Points on a hilly landscape, in no order, each with its height.
A ball rolls from a point to the lowest of its 5 nearest points, and stops where none of them is lower. Distance is the straight distance between rows; heights are no part of it.
poton: 8	0	14	-8	10	-20	0	-9	-18	-10	-1	-31	-7	18	-6	-17	-1	3  height 19.7
nabi: 3	3	12	-10	32	-20	6	4	-26	-16	-3	-24	-11	24	-2	-29	11	-8  height 39.5
duzev: -4	-4	-26	-4	27	1	-28	31	-21	-13	-2	21	0	1	25	-24	18	-16  height 4.4
padir: 5	-2	-2	-3	-18	-12	-16	-22	-2	3	-4	-17	-4	-4	-5	9	-5	11  height 38.2
golus: 0	0	5	-9	38	-20	-6	12	-33	-13	-7	-16	-8	22	2	-34	16	-11  height 48.9
fede: 7	5	31	-20	-2	-26	16	-33	-4	-1	16	-38	-11	19	-14	14	-21	0  height 17.2
gilan: -8	-1	-16	4	-38	11	-2	-24	28	26	-6	17	10	-30	-15	44	-7	11  height 43.5
zepe: -1	-3	-12	11	-21	6	-17	-2	10	4	-3	6	9	-14	2	8	5	12  height 62.6
Zased: 0	13	43	-11	13	-24	46	-25	9	7	25	-30	-9	52	-11	-6	-12	-9  height 45.5
Turem: 0	-2	-15	9	-4	7	-24	8	-2	-4	-8	2	3	-6	10	-2	9	8  height 61.3
mobo: -6	-1	-23	13	7	28	-5	34	9	-8	2	37	11	-17	18	-9	10	-8  height 39.1
beril: 2	-3	-17	5	5	5	-25	16	-6	-10	-7	6	0	0	14	-13	11	1  height 45.7
Fud: -2	1	-24	11	3	18	-16	25	2	-5	-3	25	6	-7	17	-9	15	-3  height 5.1
puf: 6	5	28	-26	-3	-32	19	-41	-4	3	11	-34	-11	13	-20	19	-24	4  height 21.3
zis: -2	1	-6	-11	-29	-17	-17	-38	7	17	-2	-16	-2	-16	-14	42	-19	16  height 71.8
gufu: 8	0	12	-16	-7	-19	-8	-28	-5	-3	0	-33	-8	7	-11	9	-12	6  height 18.0
pag: -5	-2	-21	-5	-37	-2	-9	-37	24	32	-8	10	4	-26	-13	49	-15	17  height 62.1
pog: -2	-6	5	20	-8	45	33	39	21	4	-4	49	10	-34	-5	2	-1	-12  height 57.5
dako: -2	-3	-19	4	21	1	-27	23	-16	-14	-6	5	-4	4	16	-20	13	-6  height 25.3
gesa: 0	2	7	-21	-22	-28	-9	-41	0	14	2	-28	-9	-6	-17	29	-25	9  height 42.3
laler: -3	-5	-18	-9	48	-10	-23	29	-36	-17	-9	8	-8	12	15	-35	18	-20  height 36.4
dumo: 7	1	6	-7	26	-17	-3	4	-24	-12	-5	-27	-12	19	3	-29	10	-8  height 33.9
Vuva: -8	-3	-5	19	-23	39	20	8	29	15	-10	40	14	-34	-10	16	3	2  height 57.9
Dom: 1	-3	-10	7	-14	6	-20	-3	3	-1	-4	-1	0	-9	7	2	7	12  height 49.2
mamaz: -1	-1	-13	18	-5	33	3	29	14	-2	-3	33	13	-19	14	0	8	-4  height 50.0
Levip: -5	-7	-6	22	6	40	22	49	18	-3	-1	48	9	-26	12	-5	5	-12  height 54.4
zofi: 4	9	32	-10	25	-25	33	-9	-17	-4	8	-33	-8	40	-7	-25	0	-9  height 34.0
pugen: 2	8	33	-11	19	-24	32	-15	-12	-4	10	-34	-12	33	-12	-13	-8	-4  height 20.6
Luba: 5	1	-4	4	-2	-7	-20	1	-14	-7	-4	-15	-1	3	4	-6	6	5  height 34.2
Fefo: 11	-16	8	18	10	43	46	61	16	3	-2	50	0	-41	-10	-11	-9	-29  height 61.5
Mot: 7	3	34	-18	7	-27	24	-26	-8	-2	15	-36	-8	29	-12	-3	-16	-6  height 7.2
sevob: 2	8	35	-12	16	-23	41	-16	-2	3	15	-29	-7	43	-13	-14	-9	-7  height 28.1
saru: -4	-5	-14	6	-34	11	-6	-19	25	20	-4	17	8	-26	-7	33	-5	13  height 35.9
Puv: -9	-4	-13	12	-32	21	-3	-10	24	14	-8	20	13	-25	-5	25	0	15  height 13.6
Topip: -7	18	43	-9	10	-26	51	-29	11	11	30	-22	-10	55	-13	3	-21	-6  height 47.8
lekof: 3	-2	5	-12	-17	-19	-14	-32	-5	6	2	-24	-3	-1	-9	23	-14	14  height 35.8
dov: -4	-1	-13	7	-29	14	-13	-15	17	12	-5	16	12	-20	-1	23	1	15  height 35.7
tizul: 4	-2	-3	-3	-10	-6	-21	-7	-3	-4	-8	-14	-4	-2	0	0	0	8  height 10.8
fili: 6	-1	3	-4	8	-11	-12	-5	-16	-10	-3	-27	-7	6	-3	-13	7	6  height 29.1
piz: -3	0	-20	16	0	18	-15	19	2	-6	-4	21	10	-12	15	-4	11	2  height 32.0
kidi: -3	-2	-24	7	20	14	-24	32	-13	-12	-8	27	2	-2	25	-17	17	-11  height 22.4
mitu: -9	-3	-6	19	-11	34	6	24	21	4	-6	36	15	-25	5	4	8	3  height 53.4
koniv: 1	-4	-10	-7	29	-12	-20	13	-29	-17	-7	-5	-3	9	14	-26	18	-8  height 43.2
vuguz: 0	-3	-13	0	-29	-2	-20	-24	8	12	-3	-2	3	-13	-1	23	-5	14  height 66.3
lala: -2	-1	-15	15	-13	24	-2	14	22	3	-1	30	11	-21	5	7	7	4  height 58.0
Neki: 0	1	-10	-3	17	-7	-24	15	-19	-11	-4	-5	-3	5	12	-22	10	-2  height 38.6
Gezez: -5	-1	-14	20	7	37	12	49	12	-6	7	49	13	-19	16	-7	6	-13  height 51.0
ruz: 0	12	36	-19	3	-24	38	-31	3	5	20	-31	-7	39	-18	7	-21	-2  height 22.7

For each start below, name the point where the ball stops.
vuguz -> Puv
golus -> Mot
Turem -> Fud
mitu -> Fud
pag -> Puv
koniv -> duzev

Call two points neighbours if one is among the 5 nearest of the other. Go from one point of each pair to the other, from neighbour to neighbour, staying as low as possible. Name the highest point that can't be avoided.
Puv / duzev -> Vuva
Fud / Mot -> Neki
tizul / Mot -> fili
Fud / duzev -> kidi
